Each row is a point on a landscape with many valleys, with its height.
From any point a ball rolls to the lowest of the 3 points nearest to it. It stops when none of these is lower. Distance is the straight distance between rows; heights are no part of it.
kuf (h 398): [149 102 105 114 161 141  87  86 122 161  91 116  93 117 120 187 193  82
 140 119 118 148]
lorul (h 491): [176 145 125 115  90 131 208 150 136 142 135 170 146 143  79 114 127  65
  71 131 108  83]
pedim (h 109): [ 74  83 117 119  98 131  85 129 155 141 134  92 137 153 125 167 140 179
 145 104 130 142]
tugo (h 502): [183 138 134 118 122 132 194 149 137 111 143 157 123 160  77 122 139  54
 100 138 103  95]
sutap (h 438): [102 157 178 137 118 112 115 167 124  90 134 141 131 110 140  86  76 138
 115 139 146 151]
rofid (h 512): [136  76 127 126 115 135 161 115 108 110 148  99 160 145  97 157 197 134
 117  40 212 141]
vedo (h 374): [137  73  81 152 150 114 114  73 125 147 101 110  96 121 136 147 186 142
 149  79 153 162]
Nago (h 455): [105 164 107 140 150 107  96 106 175 121 149  91 141 124 182 150  81 106
 117 183 137 131]
Vez (h 486): [150  95 116 112 138 156 168 142  77 139 122 151 156 158 121 179 202 104
  55  96 138 111]
Nim (h 372): [181 144 116 149  67 114 173 143 116 134 121 203 148 111 111  76 124  84
 135 134 121  67]
vasen (h 533): [ 87 144 154 162 115  93  98 111 173  97 162 114 105 112 129  94  93 143
 125 167 147 141]
Kab (h 494): [120 136  98 130 153 114  85 133 135 146 140 128 126 146 168 140 126 133
  95 148 107 124]
buz (h 389): [111 129 167 107 143 134  84 160 123 139 132 142  96 111 133  81 119 150
 132  93 124 105]
movo (h 456): [146  99 109 139 137 142 167 129  48 126  94 176 144 168 120 145 172 117
  33  88 148 115]
bise (h 379): [157 130 131 149  93 114 176 148  99 133 111 170 148 118 111  94 153  89
  90 138 113  71]
duvu (h 464): [206 128 133  94 141 131 172 123 120 117 134 159 135 127  96 131 131  87
 126 128  93  84]
guza (h 448): [124 119 160 109 113 110 143 152 129 135 103 127 159 100  92  71 166 120
 139  91 137 112]
leg (h 439): [118 123  87 204 113 140  70  76 127 145 154  62 109 146 128 164 125 113
 133 176 110 154]
Dufav (h 510): [100 150 150 118 132 138 118 111 152 120 122 102 135  71 159 116  35 156
 171 189 137  92]
komo (h 436): [ 90 113  89 170 126 166  67  94 114 167 109 127  82 162 163 179 157 119
 139 118 124 150]
sul (h 412): [167 123 137 110 181 120 127  97 117 113 118 103 129 140 112 168 193  59
 105 146 122 134]
Zar (h 656): [153 156 144  85 197 154  85 134 132 112 146 129 100 135 151 168 104 103
 100 143  98 142]
pafet (h 527): [ 99 152 151 135 127 114 132 150 128 102 121 134 128 133 160 105  79 134
 110 155 124 139]
Seno (h 490): [149 185  96 162 188 164  71  91 116 101 127 129  84 143 162 153  86  96
 100 166  86 183]
Befaz (h 463): [159 137 176 122  86 122 147 173 127 132 116 169 152  75  91  71 165 119
 155 101 107 111]
Sodi (h 298): [157 157 115 150 168 136 147 100 136  95 118 166 114 163 174 164  78 144
  91 194  75 150]
Buki (h 233): [ 98 113 122 181  96 117  75  77 177 143 172  39 153 164 125 149 160 172
 167 152 100 134]
Dok (h 371): [110 117  97 198 126 125  56  62 148 137 145  53 101 153 131 133 147 133
 157 173 107 154]
nama (h 562): [165 129 145 101 168 152 165 140 135 123 133 132 135 120 144 145 121 101
 119 111  99  72]
vil (h 445): [100 123  99 131  84 100 165 170  94 151  70 118 165  96 127  53 190 142
 153  71 184 104]
gav (h 421): [ 95 132 172 110 101 154 119 223 121 117 144 152 144  97 147  76 107 139
 142 125 122 144]
Divig (h 661): [ 84 123 119 152 115  99  89 147 161 122 169 107 110 152 140 122 146 163
 108 142 145 127]
Vemiz (h 479): [115 161 126 143 125 101 102  82 171 110 161  96 122  90 148 124  59 143
 132 157 133 107]
suboz (h 313): [ 63 145 168 106  90 113  97 179 164 146 140 118 135 116 125 103 110 129
 119 127 139 142]
sol (h 396): [141 154 132 139 196 149  90 141 142  98 145 122 102 140 137 154  93 111
 108 170  86 181]
pina (h 244): [175 147 120 114 102 170 190 136 109 154 136 182 155 109 101 124  72  96
 156 125 111  76]
kopiv (h 457): [117 113 105 109 152 104  96 112 125 154 113 114 111 139 155 155 160 110
 121 106 138 117]
lukuz (h 450): [111 110 126 157 106  95  78 103 187 131 157  90 110 118 126 119 120 155
 121 164 114 121]
ziba (h 442): [126 170 114 141 142 107  93  99 180 112 156  77 130 121 156 158 100  96
 134 173 109 142]
zudu (h 416): [ 79  94 126 118 137 119  72 124 125 133 130 116  80 132 137 118 132 166
 120 112 117 142]
Tik (h 323): [144  68  94 134 144 109 152  92 117 136  89  97 127 122 121 122 193 153
 105  95 178 153]
Rel (h 370): [124 185 171 118 130 141 164 101 157 115 102 129 150 105 115 154  45 154
 158 207 100 128]
Gileb (h 474): [ 93 121 157 112  87 106 126 218 118 184 120 171 159  81 161  53 118 123
 165 121 131 112]
gep (h 337): [109  93  99 140 112 127  55 113 129 128 156 113 117 126 145 152 143 154
 105 145 115 143]
git (h 601): [124  77 105 142 104 119 174 139 104 124 121  93 183 118  90 119 200 126
 118  52 220 117]
kezu (h 418): [ 93 139  80 190 132 153  78  77 105 151 160  82 109 151 134 202 146 122
  99 150 123 163]
Kurir (h 367): [ 69 118 143  81 105 126 104 173 136 158 132 120 119 119 120 110 128 133
 156  99 120 108]
fulon (h 468): [156 127 127 113 138  89 157 128  81  91 107 124 130 121 110  85 191 127
  96 115 134  78]
boba (h 346): [176 150 123 112 112 114 178 143  93 129 107 165 140 103 121 122 125  84
 128 135 105  75]
lazil (h 310): [111  72 143 138 110 164 123  83 129 154 119 101 140 157 178 172 159 156
 186  56 155 166]
faz (h 112): [101 128  81 159 125 146  62 124 124 148 146 124 126 146 159 174 146 122
 119 143 121 150]
kupeg (h 357): [155 105  81 128 159 123 143  98 109 149  85  97 131 115 123 169 189  91
 104 109 133 146]
sose (h 334): [116 100 110 179 102 183  92  86 151 148 144  54 171 142 131 159 173 207
 153  99 120 183]
Situz (h 159): [ 90 102 122 160 105 134  78 125 165 140 165  70 143 154 124 142 153 180
 143 131 126 142]
sig (h 353): [147 129 129 108 122 158 169 148  95 146 143 149 137 112 144 121  46 133
 133 135 115 106]
Nezu (h 466): [ 65 144 156 111 144 127 113 171 133 137 149 139 116 116 129  94 133 167
 140 105 135 135]
duv (h 511): [122 113 151 115  96  84 136 165 113 171 124 189 184  48 150  33 162 156
 163  79 128  87]
silu (h 552): [139 110 112  87 179 126 123 109 113 140  99 127  99 120 134 160 151  91
 122 111 121 122]
dokab (h 515): [148 154  74 118 188 156  64  96  80  98 130 118  73 151 113 182 121 100
  95 166 103 171]
zap (h 545): [151  90  73 128 115 136 141  94  75 101 116 156 125 153 114 148 193 149
  66  95 204 138]
tavag (h 380): [ 99 144  85 162 123 107  85 107 154 130 157  92 112 150 162 134 115 119
 116 178 127 172]
Faru (h 462): [ 95 156 143 125 160 125 118  77 176 121 111  96 172  90 151 143  38 133
 154 182 126 118]
dur (h 234): [106 149 100 145 155 136  89 153 141 128 144  97 130 152 148 164 130  92
 111 169 127 165]
Patut (h 311): [116 124 136 192 134 111  52  70 163 136 138  60 115 134 120 128 139 153
 181 162  94 131]
gazuz (h 377): [174 138 108 104  76 139 197 194 144 144 142 217 157 143  59 108 105  65
  97 147 163 111]
kiv (h 602): [111 174 155 149 115 108 127 138 162 115 128 115 109 123 159  87  69 135
 115 159 149 143]
lod (h 129): [143  74 126 141 127 129 142  81 146 151 127  95 139 126 117 145 183 138
 196  63 168 150]
dib (h 497): [140 127 138 129  91 118 148 148  97 111 104 138 158 124  75  66 197 126
  88 106 143 133]
Fip (h 211): [ 65 115 119 141  72 119 110 126 176 135 161  79 125 129 113 120 150 174
 116 143 133 161]
dod (h 322): [135 137 192  99 121 121 121 179 105 126 101 168 141  88 124  59 125 128
 147 119 109  92]
kib (h 742): [193 117 147  80 179 126 122 127 129 108 119 135 120 130  97 153 160 112
 121 139 109  91]
Patot (h 482): [156 126 152 129 110 106 128 143 118 105 111 131 124  98 100  67 154 109
 118  98 114  83]
Dibem (h 350): [139  82 100 121 143  81 107  89 122 140 100 115 101 128 109 128 195 147
 139  99 168 141]
zud (h 417): [142 125 131 130  92 136 179 133  68 125 115 159 146 148 110  81 190 122
  60 118 121  95]
kov (h 297): [104 143  89 154 116 144  65 117 153 143 154  96 111 154 151 154 132 104
 100 157  97 163]
pepiz (h 529): [151 104 108 148 117 146 156 104  99 108 144 115 132 129  91 149 194 143
 116  74 205 165]
pegap (h 617): [148 126 134  86 152 136 160 135  99 118 120 150 122 100 152 107  97 101
 143 113 108  79]
vanuz (h 243): [136  90 133 129 128 139 116  93 159 133 115 111 130 163 124 165 176 174
 180  67 155 146]
bir (h 381): [184 163 118 114  86 164 175 159 139 149 128 176 151 111  75 127  85 105
 170 142 141  93]
runun (h 424): [ 98 118 125 133 103  97 152 147 109 139  86 123 175 120  89  80 181 119
 133  80 175 109]
mobe (h 461): [137 142 151 109  74 101 172 175 125 151 130 172 205  65  99  65 160 124
 158 100 113  98]
botu (h 478): [135 105 123 137 110 132 163 129 113 122 153  99 141 145  92 119 200 151
 124  47 202 162]
kek (h 314): [119  96 128 187 112 184  66  78 119 138 137  87  87 154 135 164 157 175
 134 133 112 163]
vifa (h 469): [142 147 168 118  87 100 157 164 125 117  91 136 172 100  79  70 185 116
 127  93 133 114]
Das (h 574): [ 63 111 128 115 104 122 116 183 128 171 102 119 159 105 130  61 133 127
 166  72 157  99]
pase (h 397): [156 115 121 136  99 107 177 138 101 129 134 130 138 144 117 101 160  82
  84 135 114  85]
Ravoz (h 460): [169 133 126 129 173 124 114  89 116 144 114 100 115 122 114 179 222  68
 111 145 124 151]
febe (h 493): [111 122  87 128 162 143  74  97 111 166 136 127  94 138 136 202 169  90
 137 105 115 151]
bisa (h 330): [177 124 111 141  86 109 172 145 112 119 127 197 131  91 115  88 110  99
 157 120 110  83]
vad (h 459): [177 140 115 109 159 159 180 138 108  96 144 181  79 159 108 157  51 140
 138 165 100 111]
Lukib (h 419): [155 103  77 128 147  99 137  76 102 134 114  91 132 140 125 147 183 108
 110 136 138 117]
debu (h 59): [ 99 162 112 158 163 157  58 132 128 108 162  96 101 153 124 191 129 106
 115 153 118 192]
Ped (h 630): [134 128 116  89 141 118 155 112 101 140 116 125 126 109 138 131 146  97
 105 109 112  80]
zagoz (h 440): [124 138 158 108  77 124 138 182 125 162 116 184 186  63 105  72 148 123
 166 103 121  99]
sazo (h 360): [126  71  99 132 137 126  95  86 125 141 107 138  89 142 133 159 164 152
 149 104 144 156]
togu (h 429): [ 88 150  94 154 121 110  87 127 163 119 161  83 130 124 159 143 113 115
 101 171 122 149]
noda (h 356): [ 40 137 143 118  97 132 106 179 151 152 151 102 126 148 128 113 137 141
 114 108 122 131]
fiv (h 230): [140 167  94 165 151 140 180  80 134 109 107 154 132 153 134 168  43 151
 108 209  83 137]
pob (h 504): [161 100 128 102 155 143 164 127  76 129 121 148 157 170  93 169 209  90
  36  95 147 126]
liga (h 559): [ 96 152 129 116 133 107  99 114 163 119 145 113 111 128 160  96  93 142
 103 169 136 143]
rezod (h 117): [168 109 114 134 156 124 142 104  97 143 127 115 149 147 120 164 210  82
  74 134 136 125]
Bop (h 113): [133 140 140  92 171 130 141 168 106 119 143 126 132 138 158 145  72  98
 120 133 110 125]
Ves (h 324): [ 69 103 116 130  87 107 116 119 127 158 134  99 134 140 144 152 144 164
 174  67 155 114]
gise (h 500): [173 126 143 116  68  99 164 174 140 142 125 210 173  87 100  59 145 131
 148 151 130 117]
gebep (h 546): [101 159 173 140 111 102 117 106 156  98 112 112 142  59 147  99  45 159
 165 171 137 106]
nufab (h 349): [159 155 141 128 171 139 166 115 147  84 117 154 113 156 121 146  51 147
 125 206  88 158]
Kuru (h 387): [137 134 124 147 125 126 169 129 112 106 107 134 142 135 119 132 178  88
  60 119 120  79]
zazod (h 471): [160 103 125 125 125 133 167 131  99  97 101 144 121 152 103 104 200 139
  73  93 181 129]
Fozem (h 518): [161  97 124 109 130 136 143 132  87  99 110 164 150 157 117 162 192 171
  65  63 203 133]
mur (h 435): [149 128 133  83 176 155 138 146 126 117 144 136 119 126 163 155 124 103
 117 118  99 120]
zur (h 437): [147 104 122 127 114 142 176 139  52 117 114 171 133 160 105 122 193 130
  61  86 145 114]
pomiv (h 401): [136 149 145 111 135 159 177 165  94 139 130 151 123 122 147 127  69 128
 145 149 101 129]
lud (h 485): [131 108 107 137 134 140 162 112  85 114 103 143 143 160 104 136 203 103
  48 137 158 128]
sisak (h 332): [ 95 111 135 115 125  96 140 111 130 154 124 100 126 153 113 137 181 148
 158  58 165 109]
Tar (h 520): [122 166 141 134 126 119 175 121 139 122 139 143 147 134 143 140  60 118
 119 162 107 125]
teg (h 312): [105  74 123 125  99 129 126 103 118 167 104  99 135 165 164 147 144 173
 188  52 159 135]
keli (h 256): [181 121 117 109 173 131  81  80 111 148  96 141  99 122 110 171 178  78
 120 134 102 148]
darad (h 483): [135  78 111 160  85 125 169  96  91 137 160  96 168 148 139 119 184 150
 120  37 219 129]
des (h 300): [115 134 117 149 159 123 102 142 148 116 150 102 141 150 153 153 119  94
 109 154 113 153]
begi (h 307): [ 82 114 125 100 121 142  72 139 138 121 145 125  96 137 126 108 139 171
 103 105 128 134]
kisab (h 547): [103 161 141 160  94  90 179 143 114 122 114 133 129 125 155 103  28 137
 142 161 125 157]
vezon (h 477): [121 155 130 141 117 134 184 139 115 112 128 146 140 137 144 108  43 130
 130 162 110 140]
vog (h 390): [127 135 146  95 174 170 173 151 107 127 141 142 121 131 123 141  75 103
 143 146 105 103]
rosod (h 434): [ 86 186 136 125 159 157 141  90 156 128 104  99 156  93 146 151  34 153
 172 168 112 115]
Pomup (h 443): [105 164 128 113 154 139 126 148 140 119 146 109 126 145 161 147  85 117
  86 152 115 152]
Moz (h 386): [147 163 152 125 147 143 183 140 139  92 134 140 110 156  83 156  43 154
 124 201 117 142]
Pilo (h 236): [171 135 141  85 133 165 197 147 115 134 120 164 126 103  87 134  72  97
 159 127 104 101]
nuti (h 393): [166 148 126 125 177 150 180 135 144  92 150 147  80 155 133 141  45 149
 118 181  98 140]
giki (h 590): [166 142 137 100 185 163 101 136 117 104 106 144 111 140 147 153 120  91
 112 146  91 150]
gevi (h 603): [104 145 139 140 117 113 103 151 127 111 153 122 110 143 140 110  97 140
 111 157 139 139]
tezil (h 327): [ 89 131 104 123 165 125  82 143 136 134 138 107 130 139 149 182 110 107
 107 144 106 168]
nuzon (h 92): [135  74 116 183  90  99 156 100 109 131 132  86 159 145 139 108 168 169
 153  43 219 134]
nor (h 465): [120 164 103 149 146 112 114  87 176 122 143  97 141  97 164 133  67 120
 151 181 130 110]
guzun (h 343): [168 148 131 120  80 123 162 152 101 123 108 183 136 100 112  63 143 100
 133 130  93  73]
fekur (h 484): [105 170 132 113 153 108 103  82 168 125 132 118 139  61 160 111  43 140
 154 185 144 119]
Sef (h 541): [111 143 117 121 171 153  60 107 119 155 133 113  74 139 132 192 144  80
 127 127 129 181]
kibep (h 263): [166 129 131 114 120 127 147 152  96 133 111 172 116  82 138  68  96 127
 145 123 117  86]
dadib (h 499): [121 105 106 119 157 114  93 113 112 136 121 123 104 120 139 128 165 141
 121 112 137  99]
bug (h 400): [100 179 145 137 131 112 133 112 159  98 106 119 165 104 164 129  47 125
 125 170 129 133]
Bemen (h 402): [142 165 130 148 139 130 178 127 154  94 115 165  95 153  84 151  45 172
 122 192 121 164]
Nada (h 383): [ 23 119 125 109  92 118 116 163 119 151 143  94 135 151 141 113 114 147
 143  96 139 132]
Ref (h 458): [173 116 118 130  75 126 195 153 112 129 146 197 152 155  99  97 137  80
  86 123 132  91]
zama (h 385): [ 91  89  93 138 126 131  69  99 115 127 124 127  79 150 160 175 158 146
 132 126 112 150]
Miriz (h 288): [105  77 135 138 127 162  90 100 142 132 107 116 104 160 122 192 173 162
 186  80 154 172]
vem (h 301): [121  87 128 136 104 172  98  94 131 151 115 105 123 163 152 169 169 175
 160  89 130 160]
bif (h 452): [155 111 119 128 142  89 154  90 102 117 104 119 139 132 126 106 190 122
  85 124 156 114]
paro (h 508): [162 141 132 116 153 160 178 157 116 148 123 158 108 141  74 147  46 139
 152 169 124 119]
paf (h 375): [135  95 136 128 139 102 128 115 129 125 112 119 107 112  92 116 166 177
 144  82 160 129]
mume (h 232): [118 122 138  84 158 118 114 133  97 150 119 145  98 125 171 107 115 129
 106 116 112 105]
gub (h 321): [ 69  94 118  98  99 127 109 124 120 171 107 119 122 154 125  92 142 154
 173  52 151 106]
deva (h 495): [210 141 158  87 148 154 162 133 131 105 135 155 124 119 117 131 102  97
 131 115 100  78]
mis (h 531): [118 116 130  77 142 120 100 135 122 118 116 138  88 115 112 103 145 158
 145  97 154 104]
nez (h 488): [170 128 127 121 104 144 187 165  98 126 144 175 142 193 113 121 160  85
  79 125  99  91]
karaz (h 509): [ 98 159 135 167 124  95 101  99 172 107 149 117 115 117 148 105  98 125
 107 160 124 123]
koduf (h 306): [165 137 116 115 112 140 168 144  96 143 133 172 152 105 118 119  54  99
 173 130 122  93]
zegum (h 451): [163 142 115 112 180 139  76 135 119 131 109 150  96 126 126 189 166  88
 128 141 102 138]
buge (h 319): [171 118 138 109 145 126 171 115 126 113 110 128 147 148  99 152 182  69
  91 125 134  97]
tene (h 453): [113 180 124 141 151 121  97  90 198 121 138  88 152  95 157 129  79 117
 146 185 129 156]
kebi (h 355): [112 105  94 126 152 127  92 133 131 138 130 129  92 134 158 161 160 125
 107 136 129 147]
Zop (h 422): [109 136 109 163 129  98  85  77 164 136 163  86 115 113 156 138 115 109
 134 153 112 144]
dilez (h 514): [180 144 108 118 192 168  60 127 100 109 135 135  75 149 167 173 132  89
 111 162  75 173]
Duse (h 532): [138 145 125 117 142 130 182 158 101 110 122 150 137 135 163 148  54 115
 103 162 106 136]
Guziv (h 361): [125 165 128 127 167 128 108 130 168 112 135 108 129 135 149 159 103 116
 112 165 128 179]
Sudu (h 444): [123 111 140 124 109  90 178 137 124 138 104 112 159 133  98 114 184 118
 145  47 190 139]
mek (h 378): [133 158 137 124 143 113 149  99 154  88  99 153 119 127  97 145  48 165
 120 210  92 141]
reg (h 394): [192 139 148  92 128 147 195 127 132 128 139 176 133 108  78 151 115  93
 141 135 124  69]
nunum (h 441): [156 161  98 126 176 154  72 121 131  98 146 120 107 149 148 161 131 105
  93 180 105 194]
sadu (h 347): [ 91  97  91 157 100 103 161 108  87 128 119 101 154 116 117  86 185 148
 152  53 193 124]
dif (h 410): [164 149 151  91 174 156 151 150 114 111 145 134 102 140 148 169  96 108
 118 128  88 115]
vumi (h 197): [ 98  97 145  95 134 131  72 128 142 136 130 120 106 137 116 156 157 180
 140  82 135 135]
daved (h 282): [108  82 138 135 113 146 107 108 149 171 117 103 126 155 163 181 161 180
 174  74 135 163]
Gonid (h 392): [186 143 129  87 145 169 174 149 138 128 143 167  91 114  89 129  77 123
 152 142  93 104]
Totam (h 521): [ 78 132 149 143 108  93  97 104 202 130 171  71 140 110 124  94  87 165
 173 142 127 131]
mafab (h 539): [111 115 149 123 123 115  49  94 209 142 174  82 117 115 140 101  84 168
 198 148 103 134]
Meno (h 363): [ 82 148 178 124  96 131 114 181 145 118 150 116 131 117 134  88  96 141
  98 138 125 149]
Daka (h 411): [165 126 118 149  78 110 181 160  76 121 117 187 142 154  91  80 174 110
  77 131 113 100]
dum (h 67): [ 85  82 123 140 111 145  87 136 149 127 138 110 127 155 126 155 161 166
 134  89 129 132]
mus (h 395): [ 90  90 103 132  89  94 150 130 126 145  89 105 159 133 106  88 164 130
 170  71 186 107]
kavez (h 391): [144 171 146 126 192 142 118 108 160  66 133 127 122 132 158 153  85 135
  93 198 118 179]
regaz (h 538): [ 72 171 167 123 102  90 109 152 188 117 170 102 143  87 129  90  90 146
 130 148 170 129]
Zagis (h 489): [ 95 123 148 100  98 121 138 157 120 153 106 148 172  83 110  59 165 111
 156  79 126 105]
poso (h 487): [127 120 148 211 119 179  64  56 138 167 139  37 128 159 127 127 175 166
 151 138  92 187]
San (h 523): [121 152 149 135 101 120 140 161 118 108 123 160 120 121 154  65  54 151
 128 156 126 141]
zemak (h 266): [108  72 116 130  94 113 130  85 128 157 105  81 148 165 126 135 177 146
 176  59 175 131]
Petam (h 304): [173 144 126 118 104 125 172 136 103 136 127 190 142 110 117  93 102 102
 147 109 102  69]
Zef (h 354): [142 129 167 106  99 114 154 204 108 142 126 194 159  84 111  75 117 133
 174 115  97 108]
vovu (h 257): [ 70 120 156 128  99 115 102 167 175 134 161  73 114 132 105  93 124 136
 135 158 138 154]
nifo (h 368): [157 147 138 125 120 141 186 182 114 142 137 160 130 126 115 131  47 112
 166 149 101 115]
geba (h 472): [112 104 130 117 159 129 103 122 110 144 126 120 105 119 182 120 106 107
 109 127  90 109]
deze (h 498): [114 107 103 109 131 111  83 116 119 134 119 110  93 125 161 142 159 159
 141 121 126 125]
Bibi (h 376): [133 180 116 147 167 142 106 112 173  95 146 114 139 143 133 143  94 127
 111 181 123 188]
vubuf (h 272): [158  90  92 139 147 127 147  98  79 129 119 115 154 120 118 154 207 119
  78 101 161 155]
benad (h 519): [ 99 136 114 114 165 109 120 170 108 131 118 152 139 134 176 101 102 126
  94 129  99 114]
saz (h 473): [125 107 147 123 138 100 140 121 122 124  99 109 123 114  83  86 194 106
 113 104 163 107]
Kebot (h 592): [102 188 162 167 119 106 123 101 177 119 137 113 135  86 145  87  55 150
 127 173 126 124]
gozi (h 534): [ 93 160 180 127 141 101  68 123 167 118 144 116 117  78 125  76  45 162
 174 158 154 116]
poza (h 331): [122 148 114 125 120 120 143 191  73 127 118 177 125 108 148  92  62 143
 154 147 107 121]
dete (h 423): [134 175 164 123 114 131 192 172 114 125 123 149 139 123 124 128  45 133
 158 173 110 143]
fimo (h 427): [147 143 152 104 146 154 187 171  89 129 143 156 127 141 118 144  53 137
 166 150 107 141]
vami (h 496): [174 116 146 141 118 158 183 160 112 119 143 172 150 175  98 137 176  80
  69 119 128  90]
fizo (h 399): [122 122 158 120 104 141 138 190 105 162 123 182 166  51 134  79 139 144
 170  91 109 102]
gul (h 127): [ 85 106 112  94  96 145  99 140 155 145 133 122 126 166 134 169 156 160
 155  74 133 128]
lagi (h 503): [105 140 149 140 134  98  82 102 183 132 152 111 116  97 155 101  65 162
 188 166 146 123]
Loles (h 426): [150  60 113 151 117 113 161  56 134 148 138  82 157 157 169 131 166 142
 194  43 195 130]
Fir (h 121): [193 129 137 105 194 138  95 108 126 124 108 130 109 132 108 154 204  75
 125 119 107 139]
nuf (h 593): [131 141 141 118 132 121 135 160 101 112 133 142 109 139 175  80  66 127
 108 145 127 135]
sufol (h 358): [165 158 112 130  60 121 211 152 128 129 135 187 156 122  90 117 102  78
 129 138 123  77]
nis (h 517): [175 138 121  92 180 167 142 137 131 102 115 167  89 139 144 156  77 120
 125 167  82 137]
zuz (h 227): [107  89 120 167 113 158  69 112 149 113 164  99 122 158 135 182 151 197
 131 115 115 164]
Nasil (h 333): [122  87 108 149 126 151  93  89 134 126 118 131  94 151 136 163 171 167
 155  98 117 147]
Sot (h 362): [190 151 110 133  67 124 202 153 149 146 127 224 142 132 116 114 101  88
 139 149 149  93]
zib (h 467): [142 131 148 114 117 110 137 131 127 118  96 148 135  93 100  78 172 140
 136  99 122 113]
gudi (h 258): [ 76 126 136  93 118 124 121 161 139 154  94 117 140 141  90 115 161 133
 159  66 154  98]
bapon (h 384): [135  83  80 135 159 123 102  67 112 161  98 137  89 142 149 163 175 158
 136 110 135 153]
rop (h 506): [ 97 169 149 145  97 114 164 111 125  94 120 125 140 108 150 100  43 130
 120 175 128 127]
Molep (h 167): [136 142 152 129 112 121 120 150 111 127 112 167 119 107 160 103  97 132
 131 114 102  78]
pava (h 320): [120 166 154 131 157 130 159 108 178  90 128 121 158  95 134 152  55 144
 141 194 124 134]
Dede (h 254): [117 162 151 138 171 135 151 140 172  93 149 111 147 118 141 157  52 120
 112 176 106 113]
mune (h 407): [119 104 110 210 127 134  63  91 139 126 149  73 120 138 127 151 162 178
 131 149 116 190]
Gibok (h 210): [184 166  96 116  92 150 199 167 149 129 138 211 128 129  95 129 108  62
 136 144 152  98]
virul (h 507): [140 116 150 137 113 124 162 142  94 105 114 129 153 130  71  86 195 145
  68  99 157 126]
sutan (h 294): [152 131 159 122 110 130 145 176  87 129 118 203 133  93 139  81  68 145
 162 150 122 105]
gafiz (h 492): [137 114  99  86 157 138  95 100 109 150 102  99 103 120 131 191 164  91
 126 112 107 145]
zok (h 388): [136 148 142 125 154 128 149 130 147  87 132 127 131 138 142 150  69 128
 114 170 108 172]
Besen (h 382): [123  85 121 139  97 117 165 110 120 140 136  76 149 139 101 140 182 141
 150  54 189 133]
fisa (h 302): [111 137 110 183 122 150  67 100 129 134 145  77  96 148  93 202 151  89
 117 154  98 183]
geb (h 216): [ 94 119 139 157 111 104  87 149 189 125 171  80 135 127 119 115 145 162
 157 155 135 155]
nud (h 501): [153 130 160  99 123 109 139 120 108 106 107 153 104  97 126  80 147 126
 125 116 128  53]
tili (h 231): [114 136 169  94 120 126 104 167 104 130 109 144 111  84 127  87 155 132
 141  82 128 105]
roken (h 505): [ 93 171 190 141  96 110 119 167 162 119 135 125 158  97 119  67  83 146
 144 162 154 153]
pizaz (h 657): [173 106 158  96 166 127 155 116 119 141 109 117 133 123 123 159 146  80
 130 132  98 103]
Dori (h 318): [100 104 131 171  92 158  99 115 148 152 131  76 152 171 167 167 172 199
 153  95 128 169]
tinu (h 168): [ 78  81 118 115 116 123  72 155 164 130 146 111  92 138 108 144 138 175
 122 101 126 144]
Zunop (h 454): [ 92 121 132 104 163 114  86 153 122 138 122 140  65 140 127 108 130 147
 114 116 135 126]
rega (h 428): [158 165 105 139 185 164 104 111 137  92 151 125  97 162 162 153  93 129
  98 185  99 177]

Where does a ball stop that starts at each point below?
Zar: dur
noda: dum
rega: dur
mafab: dum
nuf: dum
roken: dum
Seno: dur
